Each row is a point on a tangle of strands that fork, close into loops and nearly touch. The rows are in no order.
In the rows, zero is written as 128.
Points whose rows are less than 112 apart are linked; no others are. Some points are linked to none.
q_739: [182 136 163 168 140 119 111 153  90 139 164 191 125 113 157  80 136 126
 135 116 126 137 105  77 139 138 101]
q_310: [176 159 160 131 112 119 127 135 118 169 137 162  77 190 195 138 170 145
 127 157  87 184 146 136 106 104  99]
q_766: [123 131  98 122 146 108 124 134 133 135 151  85 144 104 106 150 125 144
 168 160 167 126 135 104 103 143 132]
q_322: [166 120 118  84  72  99 139 101 127 134 150 162 117 177 148 140 132 143
 111 107  68 142 130 140 123  85 127]
q_600: [131  86 166 117 129 140 152 171 133  93  82  78 121  77  64  81 168 117
  77 127 148 104 151 136 149 119 196]
q_50: [ 82 128 118 126 173 140 181 177 190 166 147  90 126  91  90 160 152 122
 155 167 156 131  99 101 105 165 182]
q_309: [168 124 165 178 169 123 115 159  87 157 154 185 130 118 158  94 138 134
 108 149 146 157  89  87 153 113  77]
q_650: [118  42 157 167 124 115 177 116 139 118 104  80  74 104 124  99 127  94
 139  92 166 106 166 147 110  92 131]
q_196: [153  73 117 157 112  66 136 112 165 191 138 141 134 131  80 140 134 163
 135 157 168 138 133 156 114 124 131]
q_757: [160  62 143 132 121 122 150 136 139  88  77  79 113  83  84  91 177 127
  71 102 151  88 150 138 120 102 177]
q_822: [ 78 138 164 147 134  94  97 117 119 139 127 128 195 126  84 104 117 129
  95 138 102 103  83 108  93 163  70]
q_172: [115  85 173 105 135  81  88 131 180 202 118 145 154 121  97 204  84 147
 118 141 114 118 106 155 144 113 114]
q_532: [169 160 118 122 139 140  85 115 118 120 146 138 189 100 138 111 160 143
 140 113 125 119 113  80  98 152 100]
q_134: [187 141 152 152 145 134  95 115 107 146 152 169 149 116 139  95 143 136
 139 107 127 112 108  74  97 142  92]
q_546: [176 108 106 105  97 132 134 129  76 123 146 150  85 125 129 100 149 126
 174 114 117  98 113 125 169 136 118]
q_989: [112 108 165  87 124 126  98 108  83 110 115 159 121 136 110  95  85 123
  41  97  67  93  76 118 131 141 113]
q_998: [150 117 101 113 105 138 160 131 106 109 105 136 116 113 139 113 119  81
 116 114 123  51 149 100 179 152 178]
q_212: [138 133 162 174 176 125 102 107 153 168 127 136 181 168 171 161 112 153
  82 150 107 147 100 141 108  68  50]
q_451: [142 102 110 115  94 166  94  65 109 172 144 163  95 134 129 122 139 115
  64 111  80  80  92 101 137  85 135]
q_336: [114 138  83  53  90 186 158 136 157 106 102  87 149  83 115 142 132 100
 107 150 111  91 123 109 110 154 180]
q_820: [100 100 158 139  97 107 110 122 171 183 142 151  96 141 136 187  68 143
 120 123 113  85 113 126 119  99  80]
q_682: [171 115 111 131 113 182 148  37 105 105  94 104  81 150 145 154 166 110
 146  91 106 118 148 164 108 108 175]
q_209: [141 190 102 130 171 187 116 127 119  97  94 105 182 151 180 155 160 179
 144 143 155 157 131  93  95 125 146]
q_885: [164 158 135 113 139 108 102 114 120 119 156 142 155 148 161 120  91 137
  70  87  47 126 100 132  72  97 117]
q_971: [143 120  95 115  99 150 126  44 115 165 146 146 105 170 127 149 154 115
  59 132  93 102 122 116 146  70 168]
q_943: [198 132 121 116 129 105 131 122 112 132 123 123 145 141 122 138 192 172
 154 171 159 172 133 105 138 118  99]
q_513: [146  97 152 160 173 123 141 149 120 130  81  46 131  94 133 164 130 159
 168 138 180 158 137 120 142 180 131]
q_100: [117  85 130 130 124  67 107 111 179 206 130 154 152 145  91 164 106 145
 106 147 144 129 126 129 110 115 103]
q_34: [132 131 100 132 158 102 126 116 145 147 152  84 158 127 104 155 144 165
 156 158 167 177 141 148  93 110 141]
q_264: [150 148 151 233 143 116 127 131 111 140 135 158 100 145 160  95 103 110
 167 116 157 115 153 106 122 151 146]
q_11: [156 158 142 222 170 153 129 147 112 115 112 160 139 129 155 113 111 123
 158 114 173 126 161  98 132 162 143]
q_184: [157 130  97 110  87 110 113  80 128 140 144 162 114 135 141 104 134 111
 111 104 104  77 121  91  88 134 128]
q_893: [114 125 138 100 129 109 112 148 170 158 177 112 159 114 106 187 135 194
 112 153  99 195  86 175 124  95  91]
q_234: [191 110  99 112 102 144 159  60 108 115 127 124  94 170 137 132 161 134
 137 107  97 127 143 158 130  84 183]
q_562: [175 157 125 130 145 166 118 120  89  97  91  73 121 130 124 154 136 141
 184 103 138 125 141 146  83 168 119]
q_821: [166 132 126 171 119 172 123  96 118 128 100 124  85 122 155 100 106  91
 163 103 136  72 159 118  58 162 142]
q_976: [ 66  64 200  90 124 141 115 141 132 124  89 153  96 140  97 169  89 162
  86 117 124 110 136 123 169  93  97]
q_90: [111 111  94 110 119 152 132 132  97 135 133 119  90 136 112  88 116 105
 129 100 127  80 156 127 141  86 129]
q_683: [ 53 118 150  81 114  91 145 161 139 116 151 132 136 113  76 131 126 108
 134 166 158 142 129  93 115 180 142]
q_745: [ 78 105 104 114 129 123 135 159 109 127 159 113 102 136 114 108  87 116
 144 118 145 103 149 157 139  92 113]
q_846: [128 115 120  67  81  77 117 107 136 127 128 148 119 154 104 136 114 149
  92 108  97 127 125 115 105 108 105]
q_437: [173 155 125 167 159 210 102 153  95 103  34 138 156 122 138 145 133 168
 127 128 188 140 104 110 100 153 126]
q_911: [ 82 122 157  72 139 122  94 144  78 107 120 148  95 149 119 107  74 122
  60 103 100 107 103 105 153 121 121]
q_144: [117 149 118 203 136 111 159 110 138  90 125 112  81 144 163 105  95  71
 150 117 150 105 181 150 124 121 130]
q_581: [123 195 110 182 172 113 125 176 143  99 136 107 159 112 161 130 108 132
 137 152 156 135 152  94 163 170 164]
q_614: [ 56 122  99 113 134 119 131 152 136 155 185 111 132 113 109 131  85 110
 157 134 148 126 134 170 126 124 124]
q_774: [140 151 128 180 187 199 107 156  92 113  86 112 155 110 159 148 115 162
 149 151 205 137  96 107 131 156 132]
q_166: [ 84 127 137  98 121  62 133 132 179 132 151 129 167 167  98 166  94 156
  95 127 120 166 148 146  87 102 125]
q_283: [154 152 106 141 111 115 131 138 112  90 139 179 124 120 154  94 114  93
 121  98 113  76 141  92 168 153 169]
q_643: [161 168 136 157 111 112 113  91 132 166 141 149 111 198 184 117 119 142
 142 118 111 142 152 108  68  99 118]
q_350: [117 145 129 179 159  63 116 129 132 145 161 167 153 143 139 125 119 104
 129 155 166 125 126 105 177 146 124]
q_440: [137  72 125 137  99  53 153 140 138 144 145 133 109 124  69 124 115 158
 139 149 173 119 134 135 128 144 138]
q_772: [123 147  99 136  96 154 169 151 145  62  95 105 140 109 161 112 144  99
 158 112 112 108 170 143 180 170 139]
q_224: [165  72 104 116 107 120 148  97 121 122  97 102  84 112  78 102 159 132
 101 108 125  94 144 128 127  83 189]
q_485: [127 163 107  88 122  93 125 118 142 116 161 116 178 152 128 132 143 139
 145 119 120 149 161 113  86 112 124]
q_466: [ 96 182 103  98 133 129  89 120 127  94 100 144  98 151  68 101 152  98
  66 139 120 137 177 124 173  95 133]
q_543: [ 66 155 119  83 119 115 134 161 114  74 149 137 118 129 116 105 103  80
 102 126 142 114 142 104 151 135 148]
q_875: [100  96 128  79  86 104 107 116 126 150 106 148  74 156 111 142  88 144
  81 118 114  96 129 103 114  97 107]
q_836: [115 109 110 105  90 104 141 149 160  86 140 135 138 157  93 107 127 174
  84 112 134 139 163 176  90  77 166]
q_696: [184 112 128 106  81 133 166  93 104 142 152 156  94 189 166 124 160 135
 144 116  78 153 138 161 130  97 169]
q_498: [142  68 151 156 103 126 169  79 130 112  89  87  67 119 120 123 144 112
 167  86 150 122 157 141  69 117 129]
q_631: [101  87 126  67 101 144 104 151 116 141 110 150 116 130  45 103 157 159
  84 105 120 115 145 138 158  89 138]
q_392: [105  89 134 110 106 121 172 178 125  71 110  99 114  84  77  95 137 129
 117 134 159 119 147 144 148 123 177]
q_756: [ 78 131 147  97 136 102 126 139 169 157 176 112 152 114  80 165 157 181
 120 140  96 185  68 146  97 128 108]
q_208: [141 115 129 140 147 134 117  85 159 178 138 154 175 173 132 165 159 155
 144 142 151 178 135 160 117  84  75]
q_755: [190 129 144 126  96 139 102 130 105 171 151 160  68 123 173 112 128 149
 123 135  83 129  98 133 100 120  73]
q_615: [154 140 120 147 113 157 124 129 132 119 137 152 134 114 151  73 108  74
 147  99 137  58 170  94  84 154 127]
q_122: [ 97 153  91 116  95 143 153 147 130  67 135 135 141 117 128 100 160  91
 168 110 130 109 173 141 172 139 126]
q_942: [ 51 156 107 130 138 115 156 150 166 121 175 116 135 116 110 131 102  62
 145 156 149 148 145 169 140 128 156]
q_298: [ 91 130  98 104  97 142 157 169 129  92 152 107 142  88 104 113 162 130
 195 126 135 111 147 126 152 160 131]
q_267: [152  78 122 128  75 136 146 128 109 152 127 136  39 132 127 121 130 169
 163 125 120 135 120 168 146  86  98]
q_205: [163 113 109 118  81 160 102  56 106 148 156 167  92 128 160 106 141 113
 113 107  88  88  96 117 107 113 134]
q_259: [162 102 156 174 178 146 121 127 114 147 108 165 139 110 174 124 140 149
  58 176 117 162  77 139 110  80  39]
q_908: [127 148 111 207 176 107 106 113 149 114 142 186 187 122 156 118 128 108
 114 141 177 146 123  97 164 126 133]
q_970: [137 100 111 116 175 128  94 132 137 205 156 105 137 115 105 148 117 159
 178 151 154 173 106 204 137 111 133]
q_577: [ 77 145 119 133 106 115 186 155 180  88 137 103 141 111  96 132 120  57
 149 163 161 152 158 171 145 128 169]
q_261: [ 97 134 120  95 112 115 101 132 115 120 159 128 155 109 117  94 108 106
 121  96 110  89 119 114  96 138  77]
q_700: [114 150 121 124 123  97 162 191 130  99 105  74 122 109 142 130  93 113
 138 152 146 105 150  92 152 178 176]
q_173: [ 94 189 117 141 156  82 141 177 138  98 145 108 130 125 134 148  94 106
 123 163 158 134 145  91 149 166 181]
q_753: [117 136 112 127 120 134 166 196 141 129  81  50 146  97 169 115 102 122
 128 140 115 109 141 101 138 203 156]
q_523: [ 43 122 151  56 115 128 110 103 141 106 117 105 135 135  89 137  95 140
  80 128  89 143 115 130  73 129 101]
q_845: [109 104 103  65  93 128 145 147 132  83 120 103 120  90  70 104 144 147
 113 136 146 125 141 132 102 117 180]
q_133: [104 153 112 128 121 135 163 143 138  73  90 100 109 136 112  93 128  62
 103 133 138 107 187 128 164  86 149]
q_495: [207 177 120 155 149 151 111  94 127 126 108 146 146 169 162 135 134 132
 143 102 122 113 167 111  67 149 163]
q_396: [115  96 154 179 140 108 185 118 135  95 102  86  74 128 160 116 113  66
 159  90 155 111 179 136 136 123 129]
q_502: [120 109 120 125 105  70 154 161 111 116 141 127 109 129  96 121 116 128
 155 138 160 108 144 107 165 154 139]
q_427: [154 101 127 173 129 125 131  87 112 174 128 134 112 150 101 130 145 129
 195 141 170 123 146 144 110 146  84]
q_652: [ 73 135 148 101 109 151 170 178 147  71 102 112 114 112  73  99 154 101
 110 149 152 144 155 129 167 114 198]
q_636: [ 77 145 111  60 118 114 119 127 141 118 170 104 137 113  94 146 149 156
 132 115  91 159  89 127  92 122 117]
q_334: [136 120 108 112 161 156 116  89  96 120 128 144 166 115 164 161 163 141
 141 188 185 181  62 136 130 100  89]
q_439: [157 155 108  98 125 136 104 145 112 117 147 120 163  94 139 115 152 142
 168 124 123  99 121  95 129 175 117]
q_860: [155 107 126 147 103 187 113  25  86 140  98  99  61 142 148 126 160 101
 140 106 107 112 124 147 111 104 178]
q_102: [ 56 134 187 162 136 106 111 138 121 132 132 137 174 133  95 116  69 132
  95 126  88 100  90 140 122 168  73]
q_365: [213 155 141 173  97 175 148  56 104 121 112 146 106 167 169 186 148 116
 129 120 101 123 115 149 108 172 189]
q_177: [143 130 121 110 109 127 126 147  82 110 171 169 108 131 147  89 140 123
 153  98  99 113 104 131 185 124  90]
q_5: [ 63 165 145  69 101 182 177 177 158  76 104 121 118 116 104 109 148  72
 124 148 136 136 134  97 147 139 184]
q_580: [ 37  76 181  93 128 154 119 157 150 120 125 162 113 128  81 167  96 152
  89 114 138 125 144 159 188  94 113]
q_366: [125 150 163 152 140  86 122 115 145 154 144 127 186 189 163 141 118 152
  94 114  83 133 128 116  89  83  72]
q_233: [165 133 126 124 139 151 143 112 132  97  73  51 134 117 136 154 131 124
 177  95 133 116 173 144  71 162 128]
q_60: [ 91 134 183 124 127 111 107 147  93  99 136 148 151 120 107  83  70 125
  85  94  62 103  80 123 119 158  95]
q_327: [155 109 131 122  69 145 115 143 107 164 144 157  40 134 171 119 115 152
 135 132  91 120 103 139 142  91  81]
q_730: [ 67  82 137  53  98 135 110 154 118 114 128 144 115 118  62 116 126 164
  90 108 132 145 114 136 142 105 129]
q_112: [101 151 126 159 184 171 113 138 109 130 162 138 179  99 149 122 154 135
 162 148 176 142  87  95 152 143 108]
q_94: [209 121 127 171 112 193 134  57  95 118  84 111  77 116 163 173 125 115
 120 110 111  91 104 141 107 179 180]
q_284: [146 130 122 135 117  75 126 145 102 142 150 139 110 134 122 113 113 121
 146 136 148  92 132  74 126 152 124]
q_844: [101 113 123 106 173 139  80 129 147 212 164 113 161 109 127 159 117 151
 155 156 127 160  90 170 134 105 102]
q_351: [ 23 133 147 102 122 126 120 144 137  88 141 153 137 142 107 125  93 102
  89 114 103 137 127 151 160 119  89]
q_290: [107 136 107 132 126 138 132 130 108 127 108 131  98 156 104  74 147  73
 104 110 121  90 184 121 183  74 152]
q_655: [164 115  81  90  82 111 152  79 139 116 117 137 131 140 120 125 146 108
 122 122 110  88 162 112  95 120 158]
q_863: [106 137 127 209 116 102 144 110 120 129 135 131  56 158 171  89  86  94
 157 114 142 108 153 126 132 122 150]
q_165: [108 128 170 169 161  85 100 148 145 185 157 160 133 143 149 161  59 116
  97 127 110 111  95 141 171 121  91]
q_610: [148 153  77  85 103 166 161 141 162 118  87  58 163 105 155 141 129 119
 121 142  93 114 150 126  91 185 168]
q_25: [138 111 146 175 106 125 106 128 132 210 159 166  93 150 156 129 112 141
 157 144 142 122 111 124 139 124  67]
q_880: [134 100 129 163 182 125 135 128 105 149 123 106 149 116 115 142 150 127
 189 165 196 153 120 143 182 141 145]
q_136: [145 139 100  56 121 125 104 102  94 101 154 131 134 106 123 132 117 115
  90 116  96  90  90 108 124 139 150]
q_620: [104 121 167 176 184  99  90 139 134 184 137 170 191 130 151 124  96 110
  97 134 120 128  76 143 180 106  97]
q_130: [139  57 126 155  93 131 148 144 138 148 150 140  73 118  98 138 108 180
 152 119 146 130 122 207 151  90 100]
q_475: [210 146 111 114 130 137 129 116 107 115  80 113 153 139 136 152 190 174
 165 152 133 149 137 102 139 166 129]
q_360: [180 142 154 139 118 116 111 134 135 175 133 161  86 148 188 134 162 156
 104 162  81 165 118 124 102 106  50]
q_585: [ 79 110 108  54  86 125 120 136 143  95 150 134 127 108  65 120 155 173
 103 117 122 154 107 146 100 112 148]
q_668: [144 110  85 100  88 132 142  47 134 143 124 144 111 163 112 142 153  94
  72 136 113  87 147 102 124  89 192]
q_409: [135 140 119 123 130 158 108 132 124 110 160 158 163  86 136  87 105  88
 126  79 118  79 141 108  72 141 111]
q_281: [ 75 144 129 104 141  96 124 152 124 139 166 106 154 102 100 133 125 126
 141 152 156 126 113  82 122 162 131]
q_921: [ 71  89 140 111 103  78 144 140 147 160 142 155 112 148  94 130  68  85
 113 148 160 103 157 133 126 128 119]
q_323: [132 101 109 113 101 144 162 156 140 100 103  73 142  76 112 124 159 151
 188 123 133 125 151 137 125 187 135]
q_527: [ 98 193 121  98 111 154 127 132 148  67  88 114 119 135  82 101 146  59
  81 160 143 139 172 121 159  89 152]
q_235: [116 198  95 153 134  99  96 137 154  58 158 159 140  87 118 116 113 110
 100 114 124 146 122 115 121 142 124]
q_720: [ 77  95 140 127  81 139 112 136 136 165 127 152  71 150 132 145  81 133
 106 111 121  82 130 110 135  81  97]
q_937: [138 160 117 130 125  85 120 102 140 148 158 134 157 182 151 130 122 136
 134 114 117 133 164 120  77 101  93]
q_105: [ 23 120 147 100 127 132 120 140 170 103 132 168 120 147  99 169  89 118
  88 127 115 150 152 174 192  96 112]
q_453: [169 157 146 177 128  83 119 150 117 109 168 204 121 123 148  89 118 125
 114  89  91 147 115  88 153 129 125]
q_200: [ 32  93 167  47 125 141 135 121 152 111 135 123 116 118  86 127  91 128
  92 148 129 164 124 125  84 148 116]
q_776: [ 78 146 141  89 112 107 108 117 128 107 139 123 183 103  95  92 127  95
 103 114  94  95 106 100  77 173  86]
q_608: [ 56 128 135 157 199 125  99 127 134 158 151 135 196 101 142 109 122  92
 108 158 166 121  75  91 132 125 140]
q_340: [195 158 160 168 115 131 111 120  72 160 100 121  34 158 140 135 145 125
 161 149 129 154 109 151  76 130 113]
q_699: [126 122 130 172 177 106 150 156 124 138 116  72 147 108 136 150 128 134
 171 164 175 142 137 120 183 169 159]
q_873: [114 138 114 126 179 190 109 114 108 127 128 128 165 101 149 150 172 148
 168 173 193 159  67 109 130 123 107]
q_8: [174 126 106 100 106 187 107  92 100 160 120 133  50 161 165 127 136 146
 121 118  84 128 117 166 122  57 124]
q_833: [167 180 102 144 157 194 103 132 112 103  44 112 182 150 160 150 154 177
 124 132 159 141 127 109  99 166 142]
q_397: [136 187  86 165 112 158 153 153 164  59  87  94 144 109 173 107 126 108
 137 118 110 133 168 153 147 184 128]
q_79: [125 110 121  97 105 139 130 142 150 125 127 129 109 180 125 150 115 178
  90  85  90 131 167 161 122  21 145]
q_817: [199 167 125 145 108 133 121  80 114 138 138 157 107 178 176 122 132 125
 142 109 106 124 143 110  74 134 175]
q_282: [ 84 160 116 136 141  57  95 107 162 134 144 171 148 145 110 155 108 104
  89 149 119 162 120 161 183 156 110]
q_306: [113 178 120 103 156 123 135 140 126 120 161 100 196 160 155 142 169 159
 153 123 123 167 136  91 105 112 152]
q_47: [141 102 108 142 164 118 121 121 140 159 158  78 128 112  95 147 119 174
 165 144 162 176 124 202  99 116 150]
q_540: [ 96 201 136 150 147 103 111 154 136  75 172 153 169  96 136 113 138 126
 118 110 103 157 102  95 151 159 137]
q_778: [ 71 176 110 164 186 154 132 141 142 133 160 125 166 110 155 142 169 125
 163 158 164 145  95  99 180 152 159]
q_459: [158 111  94 120 104 106 146 105 135 114 138 112 105 146 108 123 130 161
 156 119 128 135 160 160  90  97 124]
q_318: [117 184 113 130 179 143 129 114 120 107 130 103 198 159 173 143 154 156
 142 145 159 159 138  82  98  98 148]
q_441: [174 133 127 152  98 135 150 125  90 109 110 148  84 133 160 105 149 116
 187 104 117  95 134 115 174 170 145]
q_247: [177 106 116 148 159 127 134 119 104 142 114 106 138 122 111 146 162 159
 177 176 193 160 115 123 143 129 111]
q_176: [108 158 124 118 106 111 113 143  97  82 150 176 113 144 135 110 136 126
  98  95  77 131  99 142 207 100  98]
q_372: [ 40 164 161 118 131 125 109 130 126  58 128 162 144 140 120  91  95  85
  65 106  86 130 127 135 135 141 109]
q_972: [ 95 148 169 170 170 108 115 159  97 140 159 132 180  96 117  99 133 134
 101 143 110 149  49  98 155 139  97]
q_31: [118 104 133  90  94 128 134 155 146 110 130 158 140 179 101 123 135 181
  62  94  98 129 157 165 127  51 167]
q_676: [151 104 135 156 105 143 141  75 100 124  89 102  62 132 149 111 127  96
 172  98 133  88 153 122  83 145 138]
q_490: [141  87 111 113 152 124 110  71 151 175 108 163 181 155 147 152 155 136
 129 162 163 176  93 161 134  72  87]
q_685: [133 118 124 123 149  96 100 115 118 162 149 131 171 127 114 134 153 146
 129 157 160 134  98  96 131 122  73]
q_473: [216 122 116 106 122 124 168 102 121  85  96  82 137 131 141 167 157 166
 158 103  98 150 150 150 131 154 181]
q_374: [186 135 156 112  89 122 150 119 106 173 146 168 104 195 196 121 173 130
 143 142  68 178 134 137 124 117 138]
q_367: [ 71 100 179  86 130 140  99 140 112 135  98 157  94 169 108 122  95 125
  62 103 103 109 145 102 186 102 111]
q_854: [164 129 106 116 108 150 136 114 129 137 125 121  71 184 158 134 115 166
 137  98  89 146 153 170 107  35 131]
q_455: [ 96 177 129 121 134 133 120 177 113 101 168 131 164  88 146 116 149 129
 149 113 110 110  99  76 153 182 140]
q_648: [203 177 117 162 160 178 103 116 123 128  68 131 178 161 167 144 140 158
 127 116 126 122 152 112  86 167 157]
q_160: [ 89 118 149 151 117 146 220 200 199 109 117  45 125  73 129 132 117 105
 147 136 141 149 127 144 128 166 163]
q_125: [ 75 197 113 120 125 123  96 125 151  43 136 158 129 102 108 100 115  82
  60 120 123 140 128 125 117 125 114]
q_197: [140  86 127 112 114 139 121 152 164 169 174 132 111 102 104 168 103 183
 152 134 129 149 115 204 143  90  79]
q_805: [167 140 127 163 103 126 128 118 109 104 160 213 111 115 161  85 119  99
 117  81  92 111 119  90 166 133 163]
q_823: [ 78 122 157  78 120  90 113 166 103 129 160 124 118 123 100 145  90 158
 109 135 105 151  76 128 153 144  92]
q_89: [ 57 134 124 107 141  65 117 135 158 143 155 165 139 139  99 161  93 101
 114 146 125 176 123 169 180 152 153]
q_420: [103 162 119 178 133  55 115 122 154 130 164 197 123 156 126 129  93  99
 100 131 134 128 131 124 160 136 106]
q_780: [196 109 108 102 105 117 168 106 117  80 135 113 138 139 128 138 165 156
 152 104 106 146 153 162 132 119 194]
q_898: [130 109 137 134 144 153 156 139 126  90  87  40 112  94 147 131 104 106
 172 103 150 110 171 142  95 158 116]
q_794: [153 117 136 105 130 117 118 153 161 168 164 127 136 118 125 187 122 179
 133 151 112 181 115 185 128  87  60]
q_936: [132 106 118 118 153 131 124  76 127 132 120 153 188 136 177 145 153 133
 109 178 146 175  58 153 131  81  66]
q_26: [217 135 131 130 131 120 154 120 123 110  62  81 145 147 153 164 160 176
 155 119 116 160 151 124 130 173 157]
q_852: [ 91 168 113 101 127 121  89 123 109  83 119 168 102 162 110 106 138 118
  58  98  92 133 131 132 197  91 119]
q_740: [ 94  87 110 112 166  95 102 128 162 197 125 125 167  95  83 119 145 136
 138 166 171 151  99 140 132 122 192]
q_482: [160 130 154 120 156 107 121 147 152 176 139 125 127 130 165 198 141 163
 106 172 100 181 122 165 133  82  50]
q_690: [ 98 104 173 134 136  88 104 135 166 199 141 156 136 136 133 188  70 115
 124 125 109  84 106 143 160 118  90]
q_445: [204 153 150 146 136 107 104  92 125 150 142 169 143 144 162 106 147 139
  97 116  86 142 105  81  87 120 113]
q_628: [ 89 126 138 145 140 135 203 190 192 133 135  62 125  80 101 141 125 112
 160 168 158 125 123 123 104 164 188]
q_499: [145  91 135 169 152 116 148 111 129 151 118  90 125 123 106 130 127 108
 190 135 181 120 167 142 105 154 105]
q_9: [166  96 174 179 170 157 104 152 104 168 129 191 109 109 167 108 143 130
  90 166 142 162  81 111 123 103  50]
q_447: [ 89 158 105  80 108 168 127 160 122  84 149 130 156  80 139 114 138  93
 128 115  96  84 121  96 149 166 164]
q_389: [ 64 142 109 140 176 141 154 161 165 161 165 104 142  98 113 153 175 122
 175 162 154 137  98  97 157 160 168]
q_139: [146 165 120 219 186 152 113 129 136  98 119 177 178 117 153 121 125 122
 139 133 191 156 150 102 158 130 142]
q_627: [179 152 131 176 127 140 141 149 108 103  81 136 121 130 164 117 138 124
 172  99 123 100 159 122 176 209 137]
q_431: [ 87 131 104  35  87 171 144 138 139  92 124 116 152  80  95 127 165  95
 120 131 112 100 121 100 119 160 162]
q_597: [213 124 169 169 140 126 101 103 124 163 123 182 132 121 158  94 153 142
  86 125  66 171  94  86  65 101 105]
q_107: [118 112 138 158 154 134 161 142 133 122 120  62 130 106 129 128 109  94
 194 130 170 113 174 148 116 159 118]
q_975: [144 128  95  96 119 174 151 159 145 136  75  42 144  95 170 112 102 112
 117 128 104 105 133 138 105 199 146]
q_826: [148 109 112 129  77 192 100  59  99 169 108 116  50 154 148 106 141 131
 139 110 103 121 127 154 109  74 146]
q_736: [ 98 149 109 143 100 103 183 137 166  71 112 109 128 129 102 111 118  51
 134 151 155 127 182 150 158 107 133]
q_236: [ 68 109 148 153 180 106  89 122 125 175 127 147 205 119 137 114 103  98
  96 151 140 117  60 127 161 122 118]
q_962: [147  82 107  92 126 147 127 124 107 152 117 119 106 115  50  99 171 123
  95 114 117  93 154 131 163  96 177]
q_916: [180 108 141 140 154 122 134 134 119 130  48  47 128 115 139 169 141 180
 149 111 150 165 144 114 127 183 121]
q_716: [148 150 134 156 180 138 111 146  80 142 153 103 106 133 138 129  94 129
 189 139 167 142 129 156 130 144 108]
q_167: [203 132 136 173 139 179 129 145  90 128  81 144 119 111 159 123 115 132
 144  92 116  97 137 125 147 221 157]
q_533: [ 57 115 161  58 104 116 151 132 171 106 140 130 127 107  72 121 129 125
 107 163 147 160 126 106  62 167 139]
q_43: [177 153 150 151 172 148 115 140  70 123 106  77  92 131 118 155 125 139
 188 123 161 135 123 153 102 156 109]
q_684: [168  95  90 101  88 143 157 104 125 114  95 109 113 107 124 118 128  94
 135 121 123  62 156 103 132 154 161]
q_178: [149 107 120 165 135 138 116  81 139 189 117 151 145 166 104 150 169 148
 183 144 169 154 141 156 103 111  78]
q_516: [152 114 130 142 166 135 118 145 101 187 161 122 105 140 125 142 100 139
 184 156 156 158 119 187 149 124  89]
q_156: [126 120 136 133 179 140  81 111 144 198 133 124 176 127 150 161 105 144
 114 149 125 139  81 161 120  91  65]
q_190: [102  91 137 125  95 155 193 186 176 103  98  43 135  62 135 112 148 133
 150 110 122 137 139 138 123 182 142]
q_501: [200 117 127 152 127 179 133 103  98 116  81 114  86 112 157 144 115 123
 146  90 115  80 123 134 128 198 161]

A piece is all that can be reached along the links. How many separate loops has the piece of each point below (a circle has one, a figure eight two, a Y none), and how many tips (points with one link)?
q_94 | loops 1, tips 1
q_937 | loops 1, tips 3
q_976 | loops 1, tips 4
q_875 | loops 2, tips 5

A tip is a point with one link. Name the tips that can be reached along the links from each point below, in the order of the rows.
q_620 | q_836, q_5, q_284, q_608, q_482
q_451 | q_581, q_259, q_89, q_597
q_937 | q_774, q_523, q_397
q_501 | q_365

A fork is a point with three links, a tip a point with one. Leave the first point through the second and follow the links. Name the first fork or tip that comes.
q_50, q_628 | q_397
q_431, q_336 | q_581
q_365, q_94 | q_133
q_852, q_176 | q_365
q_650, q_396 | q_89
q_475, q_943 | q_26
